Points on a hilly landscape, in no order, each with its height.
From any point a ball takes the steepest step (drop divided by distance) to one of its 2 nearest points. It stops when none of these is lower. Distance is the straight distance between rows; heights are no part of it.
k_642 h=13.3: [-25   7  -4  15 -38  -7  -9  28 -45  -6  24  26  -4   3  12 -28  28  34
  50  60 -22  13  -8  -9  17  23]
k_795 h=69.2: [ 11   3  -4  -3 -14   2  -8  -5   2 -24  19 -11  -2  28   3   3   9 -12
 -24  -2  -7  20   9  13   0 -23]
k_735 h=17.8: [-21  25 -35  -1 -15 -12 -44  25 -31  14  38  24  41  26  14   0  35 -25
  28  -4 -29  34  24  11 -16 -12]
k_750 h=32.0: [ -5  -4  26  23  16  -4  53 -36  29  21 -52  10  27 -50 -25  -2 -54 -12
  17   4  10 -22 -11 -33  -5  10]
k_83 h=41.3: [  6  -3   2  41 -25  34   3  -4  30  18  -4 -33 -10  -5  10   5 -26  54
 -30 -14  -2  -5  -3 -25  -3  35]
k_507 h=45.9: [ 11  -6   1  26  -2  19   2 -21  39   8 -12 -35 -18  -9  13  17 -31  23
 -36 -18  -6  -8   3 -17   7  25]
k_432 h=4.5: [-71  24  12  24   6  18  23  -9  -7  28  44  31  -3   2 -13 -25  14   7
  36  -7 -12 -23 -70 -37   7  13]
k_597 h=67.6: [ 25  -9 -14 -11 -28 -23 -19  -5  -6 -22  -7  -3   5  16  14  -4   8   3
   2  17  -9  56  21   9 -16 -23]
k_267 h=5.3: [-35  -6   0  21   1  25  -1  -9  12   3  50  -7 -17  37 -17 -23  -4 -29
  14 -25 -20  -3 -46  -6   3   0]
k_232 h=52.2: [ 10  15 -15  13 -25  13 -17  25 -26 -23  64 -16 -19  37 -10 -17  13  41
  18 -20  10  47 -10   5  -9 -22]
k_555 h=6.2: [-49  22  23   0  24 -13   4 -31 -13  47  41  50   6  -2  10 -30  23 -26
  15 -10 -15 -26 -75 -19  -2  -6]
k_310 h=20.1: [ 13   8  -2 -17   5  -1  -7  -3 -22 -17   6 -40  -4  25 -18  -6  34  10
 -38 -13  25  16  41  20  -6 -25]
k_126 h=55.3: [ -7  29 -16  -7 -18  -1 -30  16 -48  -2  50   2  15  31  -7 -15  47   9
  -5 -10  -5  20  18  14 -10 -26]
k_302 h=28.1: [ 31 -13  16  -3   1 -12  13   9 -23  -2 -24  18 -19 -50   6  15   6  30
  -1   8  15 -23   0  -7  31   8]
k_51 h=20.5: [  7  -1 -25  13 -46 -23 -20  10  17 -14  -5 -14 -12  18   8 -12  -9  35
  35  21 -20  82  11  -4 -23 -10]
k_503 h=32.8: [ 28 -10  17  15 -17 -10   8   8 -24  10 -20   5 -15 -46   8   0  -2  65
  -4  13  11 -13  15 -17  34  16]
k_24 h=23.9: [ 45  16 -12  -6  17   8 -38  -9  32 -20 -27 -48  -2 -12  29  19 -22  24
 -45  -5  11  -1  37   6 -14   9]
k_551 h=86.3: [ -3  -8  30  -2  12  -7  30 -34  -9   1   9  33  -1 -47 -21   4  16  30
  10 -10  35 -45 -22  -4  39   1]
k_773 h=62.9: [ 45 -19 -14  -5 -12 -19 -27  -1  -7 -18 -36  -9  -7  -7  34  12  -1  21
 -13  35  -1  20  13  -9 -10  15]
k_109 h=45.5: [-26  11   9  12 -34   0   9  15 -44   1  17  32  -5 -16  -5 -17  19  45
  25  18 -10 -17 -18 -22  39   4]
k_448 h=76.7: [ 32  -3   8  -7  17   1 -13  13   4   8 -49  -5  -8 -58  22  20 -31  45
 -14  13  11 -23  14  -5  12  25]
k_158 h=45.7: [  3 -13 -10  23 -37  -6  -6  17  -5 -12  15 -11 -19  18   7 -20   5  62
  16  37  -6  34  -1 -32   2  15]
k_573 h=25.4: [ -1  12 -19  -7   1  34  14  -9  17  31  34 -24 -21  48 -26  11 -22 -28
  10 -22  16  47   2  26 -17 -41]
k_530 h=38.2: [  9  -5  29  18   9 -11  29 -11  20  16 -29  14  18 -67 -16  16 -19  59
   4 -11  24 -44   9  -5  18  16]
k_278 h=31.5: [  5 -20  20  23   6 -25  45  -3  26 -10 -34  28  43 -77 -40   1 -18  -4
  23  -2  27 -40 -20 -20  -5   3]
k_802 h=42.9: [  9   9  27  11   7  21   6 -17  24  21 -13 -13 -12 -43  24  16 -18  75
 -44 -10   7 -31  10   0  19  25]
k_835 h=7.3: [-30   3 -13  34 -19  29   2   9  13  -7  39  -3 -15  39  -8  -6  -4 -12
  24 -13 -17  15 -39  -5   7   3]
k_57 h=29.3: [ 31  17   5  -1  12  11 -32  -5  21 -11 -20 -39  -6 -18  33  13 -24  44
 -49  -5  12 -16  26   0  -3  16]
k_746 h=11.1: [ 23 -10  -4 -38   5 -10 -12  19 -11 -28 -25  -9  12   7  15  14  17 -41
 -17   7   3   3  31  23 -12 -12]
k_50 h=21.6: [ -6 -10 -15 -18 -17  -2 -22   4  -5 -13 -10  25  34   9  10  20   0 -88
  20  -4 -21  12  13  33 -19 -10]
k_288 h=24.3: [ 35  -2   7 -50  23  -5   4  29 -16 -19 -11  -3 -15 -15  25 -12  28  10
 -43 -11  33 -37  22   4  14  -2]
k_672 h=17.3: [ 36  26 -22 -19  11 -14 -15 -12  23 -12 -33 -45   4  13   2  26 -18  -7
 -19  -2   6  38  42  16 -21 -28]
k_822 h=72.1: [-26 -24   9  12  11  -8  13 -41  31  -1 -25   1   8  22   5   7 -36 -66
   2   3 -26   7 -28  -3 -14   9]
k_166 h=8.1: [ 38   7  -8  28 -10  15  -8   9  -2 -10  41 -37 -31  30  -9  -3   0  52
 -20 -24  20  38   7  -4  -5  -7]
k_564 h=85.9: [ 19  -4  24 -25  34 -13  17 -20 -16  -3  12  33 -13 -42  -9  14  29  15
   4 -10  42 -62 -24   3  31  -4]
k_149 h=53.9: [  1  27 -20  -2 -25   3 -27  15 -40 -11  68  -6  -4  36 -10 -25  31  28
  14  -6  -2  42   7  11 -17 -29]
k_297 h=68.4: [ 26   4  -9  -8 -12 -17 -11  -3   2 -25 -10 -18   5  22   7  13   3  -5
 -24   0  -5  28  27  13  -4 -23]
k_8 h=52.4: [  5   8  -5  -3  16  24   4 -11  -1  13  39 -39 -17  40 -25  -5  17 -17
 -31 -18  21   6  16  23  -7 -28]
k_627 h=57.8: [ 24  -8   4 -16 -36 -17 -28  11 -45 -24  17  20  -1   6  24 -22  39   4
  10  30  -5  22  12   8  -3   4]
k_992 h=17.1: [ -2   4  -7   3 -40 -20 -30  14 -17 -25  32  17  -6  23  23 -26  28  27
  33  36 -21  53   8   2  -6   8]
k_805 h=27.1: [ 16  18   6 -12  -3  -6  -7   4 -38 -26  30 -33 -16  19  -4 -19  37  32
 -44 -17  24  11  38   8  -1 -12]
k_658 h=7.8: [-10  16  14 -24   5  -3 -31  28 -52  17  18  11  22  13   0 -14  75 -21
 -20 -19 -10 -23  10   7  -5 -20]
k_32 h=7.0: [-73  31 -12  40 -27   3  21  28 -15   2  17  32  15  15  -4  -4 -12 -17
  57  29 -34  -4 -25 -21   1  19]
k_563 h=32.6: [ -4 -11  17 -29  31  -4  16 -19  12  -7 -27   2  -7  12  12  -2  -9 -59
 -15  -5  -3 -26  -6   4  -1   5]
k_512 h=9.8: [ 27   3  -9 -33  45  -3  -4   1  39 -13 -41 -30  12  20  -4  14  -5 -38
 -20   0  13   4  41  18 -17 -20]
k_754 h=19.9: [ 47  25 -19  -8  17  -9 -33 -13  29 -16 -23 -46   4   1  17  18 -20  16
 -35  -7  15  19  44  12 -24 -14]
k_58 h=15.2: [ 19  13 -20  -4   6  -2   2 -18  30   3 -14 -37   4  29 -12  23 -18 -26
 -15  -8  -4  36  28  17 -22 -37]
k_956 h=48.5: [-21  10  11   5  -4  22  11 -16  -8  15  50  10 -31  15   0 -23  24  15
 -10 -30 -11 -26 -38 -23  24   4]
k_828 h=51.0: [ -3   2   4   2   7  21   4 -14  -9   2  43 -30 -16  31 -23 -23  20 -12
 -29 -29   4 -15   0   7   6 -14]
k_296 h=27.2: [ 19   3 -13   6  13  31  13 -17  30  27  25 -46 -21  41 -23  11 -23 -19
  -6 -26  17  35  10  13 -13 -35]
k_646 h=13.0: [ 42   0  -2 -40  40  -5 -17  28  15 -27 -41 -13  -6  -6  29   7   1  -4
 -44  -3  21 -22  39   7  -8  -1]
k_703 h=40.7: [  2  10  21  30 -22  14  39  -3  14  40  -9   5   7 -42  -6   4 -23  91
 -18 -11   6 -26   9 -16  14  19]
k_313 h=57.7: [-14   7 -19   1 -26  -4 -22  14 -27 -18  24  17  11  25  11  -7  27 -14
   2  11 -22  22  -1   7  -1 -10]
k_266 h=13.6: [-56   8 -34  29 -28  -1  -3   0  28  -7   8  22  21  28   5  12 -11 -51
  41  13 -40  28 -19   8  -3  10]
k_424 h=40.0: [  0 -23  12  44   1  40  16  -7  45  23  11 -39 -23  22  -6 -17 -38  28
 -10 -44  10  -1 -30 -23   2  33]
k_152 h=19.7: [-21  -9  -2 -14  -4   0 -11   0  -5 -13 -14  30  28  13  12  24   2 -96
  16   5 -27  -4  -4  17 -14   6]
k_970 h=35.9: [ 15 -22  26  12  29 -23  24  -2  18  -6 -26  17  14 -71 -34  15  -4  38
   9  -4  39 -49  -8   2  11  13]
k_797 h=22.2: [-15  22 -34 -10 -16   5 -16   8 -17  11  43   4   6  26 -10  -1   2 -18
  20 -13  -8  64  28  28 -26 -41]
k_352 h=5.2: [ -8  -4  -1 -52  36   1 -12  12   1 -11 -23 -28  18  22 -19   2  31 -49
 -19 -12  22  -4  39  39   1 -16]
k_708 h=38.4: [ 14 -10  19 -15  45   2  13 -20  31  -3 -34  -2 -15 -20  26  12 -28  -4
 -23  -7   6 -34  -3 -12  16  12]
k_776 h=15.0: [-19   4  -9  13 -44  -9 -12  19 -23 -22  30  10  -8  13  14 -29  28  38
  41  51 -23  27  -8 -13   5  20]
k_401 h=60.2: [ 56 -16  -5 -26 -16 -36 -32   3  -7 -27 -31 -14  -3  -6  24   3  18   5
  -2  37   1  33  22   3 -34   1]
k_417 h=24.1: [  3  12 -25  -7 -12  24  11   5   9  15  26 -20 -21  38 -15  11 -18  -8
  17 -20   7  71  10  16 -24 -44]
k_347 h=30.0: [ 30  -4  -9  22  24  23   2 -24  43  30  18 -56 -25  41 -23   8 -37 -12
 -11 -32  17  19   3  12 -13 -12]
k_677 h=50.2: [  5 -17  15 -14  73 -11  10 -24  51  10 -48  24   6 -64  -7   5 -48  12
   2   2  37 -40 -19   0  -2  19]
k_120 h=26.0: [ 44   3   7 -32  30  -8 -14  30  -9 -29 -19 -15 -11  -9  19 -14  22  20
 -50  -4  33 -14  45   5  -2  -1]
k_526 h=21.7: [-33  13  -9 -31   6   8 -21  -5  -7  25  14  -4  33  29 -17   8  22 -60
   8 -10  -8  17  32  40 -15 -30]
k_141 h=84.1: [ 36 -14  -2 -41  42 -25  11  12  -5 -11 -12  31 -26 -62  -9  22   6  15
  -9   3  33 -57   0   8  25  -6]
k_33 h=23.6: [-29  15  -4 -24  12  15  -5 -12 -15  23  25 -22  11  36 -28   0  33 -40
 -14 -12   9   9  23  36 -11 -26]
k_201 h=50.3: [  8  -1 -17  22 -30   8 -17  25 -11 -25  53 -24 -25  35  -3 -19   9  58
  22  -2  11  51 -13 -10   0  -2]
k_101 h=33.8: [-12   7  18  28  10  11  57 -42  39  37 -29  -3  33 -40 -17 -11 -71  10
  10  -4  -7 -21 -17 -36 -17  20]
k_674 h=2.1: [-29 -13   3  17  13  19   0 -23  15  17  47 -21 -15  54 -23 -29 -31 -45
  13 -34  -2   6 -53   7 -10  -1]
k_220 h=3.9: [  1  20  14 -32  -6  -8 -24  28 -61  12  14  32  11  -5  13  -3  66 -18
 -10  -7  -9 -37 -12   2   4 -15]
k_654 h=37.0: [  1 -22  13  35   3  38  10  -4  32  15  37 -34 -24  46 -18 -18 -24   6
  -4 -41   6   8 -32 -11  11  12]
k_173 h=14.8: [ 34  -9   0 -25  12  -7 -10  13  -2 -28 -31  -3   2   5  20  23   4 -30
 -21  12  -5   3  12   5  -7  -2]
k_268 h=11.2: [-39  14 -13  16 -34 -12 -14  34 -45  -7  12  32  13   3  12 -13  16   9
  57  51 -28   6 -13  -6  17  22]
k_968 h=23.1: [ -8  -6 -17 -13 -16  -7 -17  -1   2 -13   0   9  30  22   1  15   2 -65
  11  -5 -21  29  23  32 -10 -24]
k_763 h=23.3: [ 20 -12  14 -17  15  -6   9   4 -13 -13 -22  10 -21 -28  14  21   3   1
 -10   4   7 -27   2  -5  23   4]
k_420 h=53.6: [ -1  -9  18  -4  59   1  18 -35  49  15 -55   5   6 -63  -1  15 -59   7
  -3   1  19 -33 -13  -9  -5  26]
k_319 h=34.9: [-13   8  14  40  -1  27  62 -31  34  40  -9   1  22 -27 -17 -14 -59  35
   0 -12  -1 -19 -19 -36 -20  25]
k_937 h=23.4: [  4  -3 -28  12 -29  -7 -13  -3  26  -7  -8 -11   3  28  -2  12 -17 -12
   7   8 -21  59   5   7 -13 -28]
k_994 h=80.6: [ 31  -8  12 -13  38  -5   6   3  10   4 -37  15 -15 -61   2  31 -20  36
 -10  -1  25 -41   2   5  16  12]
k_740 h=10.6: [-23  -8 -14   2   7   2   6 -28  33  18  15 -16   3  52 -20   3 -23 -65
   8 -19 -20  19  -7  28 -19 -27]
k_867 h=39.6: [  4   6  31  28  -4   6  40 -13  17  28 -14   5  24 -55 -10   4 -29  81
  -5  -9  14 -42  11  -8  14  14]
k_493 h=86.5: [-15  -3  28  17  -2   0  38 -27 -10  13   2  30  -5 -32 -17   1   9  40
   3  -6  20 -31 -13 -18  40   6]
k_544 h=25.7: [  8 -23   7  12  -6 -33  33  21  -7  -7 -59  25  14 -72 -35  12 -27 -15
  29  14   2 -24  -9 -19  -7   3]
k_522 h=57.6: [ -2  -8   9   2  45   2  20 -29  35  12 -74  -5   8 -55  -8  20 -62 -17
   6  12   2 -26 -12 -19 -12  24]
k_728 h=65.7: [ 26 -32 -22  -6 -33 -25 -21  13  -4 -15 -43  12  11 -10  17  23   0 -28
  25  48 -17  42   7  12 -23   6]
k_130 h=24.2: [ -3  -3 -26   1 -29 -11 -10  -2  17 -14 -13   7  13  24   3  19 -12 -44
  13   4 -25  45  11  20  -7 -24]
k_565 h=33.3: [ 23 -21   5  34  21  27   9 -19  36  27  28 -49 -24  43 -15  -8 -41  -2
 -14 -39  18  11 -12   3  -3   2]
k_520 h=72.0: [ 40  -1  -6   3  -4  -1 -27   2  -4   1 -57 -20  -5 -59  21  13 -35  45
  -4  33   9 -18  27  -4  -1  40]
k_396 h=13.4: [-15  15 -21   6 -13 -11 -42  33 -37   9  35  45  41  19  27  -3  46 -28
  19  -3 -33   5   2  -1  -4   1]
k_566 h=18.8: [ 13 -26  -3  10 -12 -28  13  27 -23 -11 -57  29  -3 -57 -31  13 -19 -16
  23  33  -7 -17  -4  -4   0   6]
k_405 h=42.7: [  1   4  24  27 -12  27  14  -5  22  35  -4 -14 -12 -36  11  13 -20  88
 -38 -13   9 -27   5  -4  16  32]
k_282 h=16.4: [ 39   2  17 -38  11 -10   4  19 -39 -15   6  12 -28 -37  26  -6  35  28
 -28  -2  38 -37  10   6  29  -4]
k_135 h=42.8: [ -2  -4  -1  27 -38   6  11  25 -34  -5  16   3 -14   2   1 -25   1  81
  12  40  -7  12   1 -35  23  15]
k_757 h=13.5: [  1   1 -19  -9  13   1   9 -24  40   8  -4 -32   0  40 -17  15 -27 -50
  -3  -7 -13  28  17  24 -17 -36]
k_959 h=3.4: [ 44   6 -11 -37  43   0 -20  18  28 -20 -49 -23   1   8  12   9  -1 -22
 -41  -2  16  -6  35  12 -14  -3]
k_514 h=13.2: [-29  17   6 -19  15   3 -41  18 -39  22  19  -6  29  28 -17  -5  64 -30
 -12 -19  -3  -3  23  21 -12 -24]
k_303 h=22.1: [ -7   0 -34  10 -47 -19 -17   8  26  -5 -12  -4   2  18   2   7 -20   4
  30  18 -33  73   2   1 -15 -15]
k_729 h=27.5: [-46   4  17 -35  47 -13  -8 -16 -13  32   8 -23  13  37 -22 -26  19 -59
 -21 -25  -3 -28   0  26  -9  -9]
k_685 h=15.3: [ 10 -17  -5 -19  14  -6  -1 -17  27 -19 -53  -1  11  14   9  32 -23 -76
  -2   6 -19   3   2   9 -14  -2]
k_861 h=7.5: [ 14  14  17 -45   0  -6 -10  25 -64  -1  12  15 -10 -22  18  -7  57   1
 -17  -4  10 -43  -9   1  13  -9]
k_534 h=44.5: [-27   3  -1  18 -39  11  22  24 -33  -4  21  12 -10  -2  -8 -23   5  59
  23  30  -8  -9 -18 -36  32  12]
k_923 h=17.5: [-10 -20   7 -20  14  -6   4 -16  13 -17 -30  12  15   6  10  23 -10 -87
   9  12 -20  -4  -9  16 -14   3]
k_626 h=62.1: [-13 -17 -14  17 -34 -13 -14  29 -27  -4 -30  42  16  -3   8   0  -2 -20
  52  57 -25  27  -1   4   2  15]
k_2 h=5.1: [-73  23  13  30  -3  18  44  -8  -5  17  38  31   0  -3 -16 -28  -7  -4
  46  10  -8 -16 -49 -39   3  11]
k_975 h=50.4: [ 11   2  15   5  29  18  -6 -20  50   9  -2 -40 -16  -3  23   8 -34  25
 -53 -23  -1 -26   8  -1   6  15]
k_77 h=30.5: [ -9  -8  14 -43  43  -8   8 -11  11  -7 -18 -18  10  28   3 -14  -1 -65
 -19 -14   4 -27  12  23  -9 -13]
k_247 h=49.6: [ -4  11   9  -1  -2  19   5  -9 -11   6  56 -11 -23  17  -2 -27  30   0
 -28 -33  -7 -24 -14 -15  18  -8]
k_767 h=82.4: [ 32 -15  12 -23  52 -16  12   7  21   1 -21  32 -15 -61  -6  23  -4  34
 -13  -6  40 -60   2  10  19   4]
k_712 h=66.9: [ 30 -16 -16  -5 -39 -24 -27   1   5 -19 -30   6  10  12  23  11  -1  -9
  11  25 -14  53  15   9 -11 -13]
k_569 h=36.4: [ 25   8  16  -3  11  13 -18  -5  24   0 -10 -28 -15 -40  43  14 -23  61
 -51 -10   7 -19  20   2   8  19]
k_934 h=9.2: [  1   2   3 -44  46  -1  -6  16   5 -20 -28 -29   4  17  -6 -11  27 -24
 -35  -9  27 -12  36  22   7  -2]
k_897 h=34.8: [  0 -14  22 -12  35  -6  21 -26  19  -4 -26   8 -13  -8  15   7 -19 -31
 -16  -5  -2 -24 -16  -9  13  14]
k_452 h=71.4: [-32 -13  12  14   6   6  23 -36  20   1 -13   4  -8  19  -1  -4 -25 -41
  -6   0 -18  -4 -31 -15   1  14]
k_403 h=23.7: [ 30   7  -2   5 -11   1  -6   1 -25 -21  44 -34 -26  24  -3 -23  21  51
 -32 -19  18  29  26   2 -13 -13]
k_691 h=34.3: [  4 -23  22   9  25 -29  28 -13   8 -20 -15  25   7 -69 -41  12   6  13
  21  -9  39 -51 -15  -6  18   8]
k_913 h=6.9: [  5  14  12 -13 -18 -10 -23  24 -63  -2   9  42  -6 -18  16  -6  44 -10
  10  17 -15 -21 -20   3  16  -3]
k_174 h=7.1: [-49  19  22  10  27 -13   2 -29 -20  37  18  59  20 -15   0 -13  25 -37
  33  -2 -18 -18 -65 -20   5   2]
k_217 h=25.6: [-47  13   5 -28  37  -2 -17 -12 -16  39  17 -30  19  41 -28  -7  34 -52
 -11 -16  -2  -9  12  37 -13 -14]
k_248 h=37.3: [-15 -19  18  41  -2  44  42  -8  45  34  11 -17 -15   6  -3 -20 -35  46
  -9 -36   7 -13 -34 -33  -5  35]
k_788 h=45.8: [ 22 -10  17 -23  69  -8   1 -15  49  11 -32  27 -11 -48  13   1 -38  13
 -20 -10  32 -53  -4   8   7  12]
k_581 h=85.2: [ 23  -8   0 -31  30 -26  14   6 -22 -13   3  38 -18 -59 -19  20  27   6
   8   3  27 -63 -15  13  19  -7]
k_324 h=54.5: [ 19   3   8   1  36   6   8 -18  34   0  11 -42 -14  17   4  -6 -20  -1
 -50 -20   5 -13  22   4   2  -2]
k_17 h=64.3: [ 17 -34 -15  -5 -42 -17 -21  19 -24 -11 -34  32   3  -5  12   9   7 -34
  40  54 -17  32   6  12 -13  10]
k_852 h=59.3: [-32   8 -28   7 -25  -7 -33  19 -24 -10  15  45  33  16  19  12  16 -47
  40  15 -39  20  -8   9   0  15]
k_52 h=70.7: [-11 -15  10  22  -3   9  10 -27  25  -1 -12  -6 -12  16   1   7 -15 -24
 -16  -5 -20   1 -17 -13   9  10]
k_962 h=58.8: [ 37 -29  -1 -28 -26 -22 -32  13 -29 -17  -9   7  -7  -4  24  -9  29  -2
   8  43  -3  34  17  11 -18   4]
k_327 h=18.7: [ -3  -1 -19   1 -43 -21 -25  11   2 -19  15   4  -5  19  14 -25  13  34
  39  34 -24  68  10  -2 -19  -2]
k_632 h=34.5: [ 20  -7 -11  44 -29  42 -12  11  32   8   7 -42 -10   6   3   0 -29  69
 -21 -25  11  15  -6 -17  -7  33]
k_590 h=42.4: [ 14 -15  26 -35  63  -9  24 -26  34   6 -17  20  -8 -31  20   2 -23  -3
 -15 -10  29 -44 -11  -4  10  11]
k_993 h=4.7: [ 25 -29 -10  -9  -1 -14   2  18 -21  -8 -51  11 -13 -37   1  28 -15 -16
   7  35  -4 -12  -8  -3   6   5]
k_345 h=29.1: [-26  -1  16 -39  41 -12   5 -23  -7   8   2 -19  10  21  -2 -24   3 -68
 -20 -20  -2 -32 -11  20 -11 -12]
k_619 h=86.8: [-18   1  14  20 -23   7  43 -12  -9  11   3  25 -12 -17 -17  -3  -3  54
   3  -2  11 -22  -9 -28  40  11]
k_587 h=5.4: [-66  27  16  14  18   6  12 -16  -8  38  50  36  -9   8   0 -32  26  -3
  19 -21 -18 -27 -73 -33   9   6]
k_13 h=66.6: [ 42 -12 -10   2  -8  -9 -21  -1   1  -5 -54 -18  -9 -26  19  25 -15  22
  -9  30   3   3  13 -13  -3  24]
k_75 h=9.5: [-11  10  -2  -4 -10   0 -33  31 -56   9  14  53  19  -2  22   1  42 -28
  21   4 -30 -11 -20  -5   5   7]
k_540 h=39.9: [ 11  -5   2  29 -30   0  23  17 -16  13  -2  -1  -7 -12   0 -18 -12  84
   0  25   3   1   5 -41  18  19]
k_407 h=12.5: [ 20  -8  -9 -27  26  -8  -3 -14  39  -9 -38 -26  18  19   4  22 -16 -59
 -10  -1  -8   4  26  22 -18 -25]
k_898 h=23.8: [ 34  -3 -13  40 -18  23 -12   1  26  -5  23 -43 -18  14  -5   6 -21  53
 -19 -29  16  33   0 -15  -5   7]
k_169 h=54.6: [ 19  -1   1   7  26  13  10 -19  25   3  16 -45 -14  35 -12  -3  -5 -12
 -36 -22   8  -4  22   7  -4 -16]
k_848 h=35.7: [-18  -9  19  41  -3  33  58 -21  42  45   2  -3   1 -18 -10  -7 -52  48
  -5 -21   6 -19 -21 -27 -13  35]
k_165 h=56.7: [  2  16  -3 -17 -29 -14 -40  18 -46 -19  32  10  14  24   9 -22  43   0
   2   6 -11  23  14  11 -11 -12]
k_819 h=48.1: [  4  -7 -17  24 -41   0 -10  22  -4 -26  34 -24 -26  23   6 -22  12  71
  24  17  -2  47 -13 -17  -7   9]
k_775 h=69.9: [ -3  -5  -5  12  -4  10   4 -15  14 -10  11 -10  -8  35  -3   4   4 -27
 -13 -13 -19  10   1   6   7 -11]
k_856 h=6.8: [-27 -10  -8   9  14  11   2 -28  20  23  43 -23  -7  62 -28 -12 -34 -67
  14 -23  -9  13 -30  33 -21 -19]
k_445 h=11.7: [-57   5 -28  33 -41   9   9  14  21 -17   0  13  13  33  -2  14 -18 -24
  33  27 -28  25 -17  -7  -7   9]
k_479 h=11.4: [ 25   7  16 -29  -5  -3   8   3 -46  -8  18  18 -17 -25  18 -12  48  21
 -20  -4  18 -32  -4  -2  29  -5]
k_81 h=9.9: [-55   7 -18  34 -32  16  11  22  17 -13  20  12  -3  32   0   2 -11 -12
  38  11 -24  15 -28 -19   1  12]
k_137 h=32.9: [  3 -23  26  24   0 -26  38  -7  11 -24 -16  30  38 -68 -43  -8   8  14
  29  -5  41 -51 -21 -15   0   6]
k_550 h=7.9: [ -6  -2  -9 -46   6  -7 -18  16 -12 -18 -23 -14  20  11 -10  12  31 -53
 -12  -3  16  16  40  38 -18 -25]
k_89 h=47.7: [-22  20   6   8 -17  20   9  -4 -21   5  47  20 -30   5   0 -19  34  35
  -3 -15  -2 -25 -37 -26  32   5]
k_878 h=15.4: [ 19   7   5 -30  32  -1  -3   8 -13 -26  -6 -37  -3  20  -9  -2  33   0
 -43 -12  34   5  44  23  -5 -13]
k_209 h=8.5: [-60  26 -21  34 -27  -4   4  34 -26  -5  17  34  25   8  12   2   3  -8
  57  39 -33   6 -20 -13   8  21]
k_260 h=20.4: [-26  26 -41 -11 -20  -9 -38  17 -25  11  45  17  32  18   2  -3  14 -22
  30 -14 -20  49  31  19 -14 -25]
k_792 h=58.4: [-32   7 -15   8 -26   5 -14   4 -11 -16  17  31  15  31  10  -1  14 -36
  17   8 -28  10 -15   7  10   5]
k_187 h=60.4: [-24 -11 -19   4 -34 -10 -13  20 -19  -7 -19  50  25   4  13  19   0 -51
  42  29 -31  21  -3  12  -1  23]
k_818 h=16.9: [ 29 -14  -1 -22   4  -4   5  13  -9 -25 -39   6 -10 -16  20  25   1 -25
 -12  15  -1 -14  -3  -4   3   6]
k_920 h=29.7: [  1 -11  21  21   0 -16  41 -10  12  -2 -54  18  36 -64 -41  -2 -33 -18
  31   3  11 -22 -10 -28  -8  -1]
k_106 h=5.8: [-67  22   1  33 -16  14  43  10 -15  -3  10  34  14  -1 -17 -14 -18 -12
  46  23 -21  -6 -30 -34   7  11]
k_460 h=23.0: [ -9  16 -32 -22 -21   5   1   0  -7  18  17  -4  -3  24 -11  12 -16 -18
  13 -13  -2  75  27  25 -24 -47]
k_87 h=46.6: [-25  23   6   9 -29   8   2  13 -43   2  43  26 -21  -6   5 -15  37  58
  13  -2 -11 -27 -31 -27  49  -1]
k_224 h=18.2: [-37  12  -6 -18  12  -2 -36  11 -23  30  12   1  43  28 -14   3  50 -52
   8 -18  -5   5  32  25 -18 -27]
k_298 h=36.3: [ 24  -1   8  24 -24   3   3   2 -10  17 -20  -3  -3 -33  10   0 -10  78
 -10  27   3  -7  18 -24  17  26]

For each start below, name the point where the ball stops.
k_24: k_674
k_51: k_432
k_260: k_220
k_324: k_166
k_654: k_220
k_452: k_352
k_551: k_352
k_313: k_352
k_788: k_220
k_345: k_220
k_968: k_959
k_627: k_352
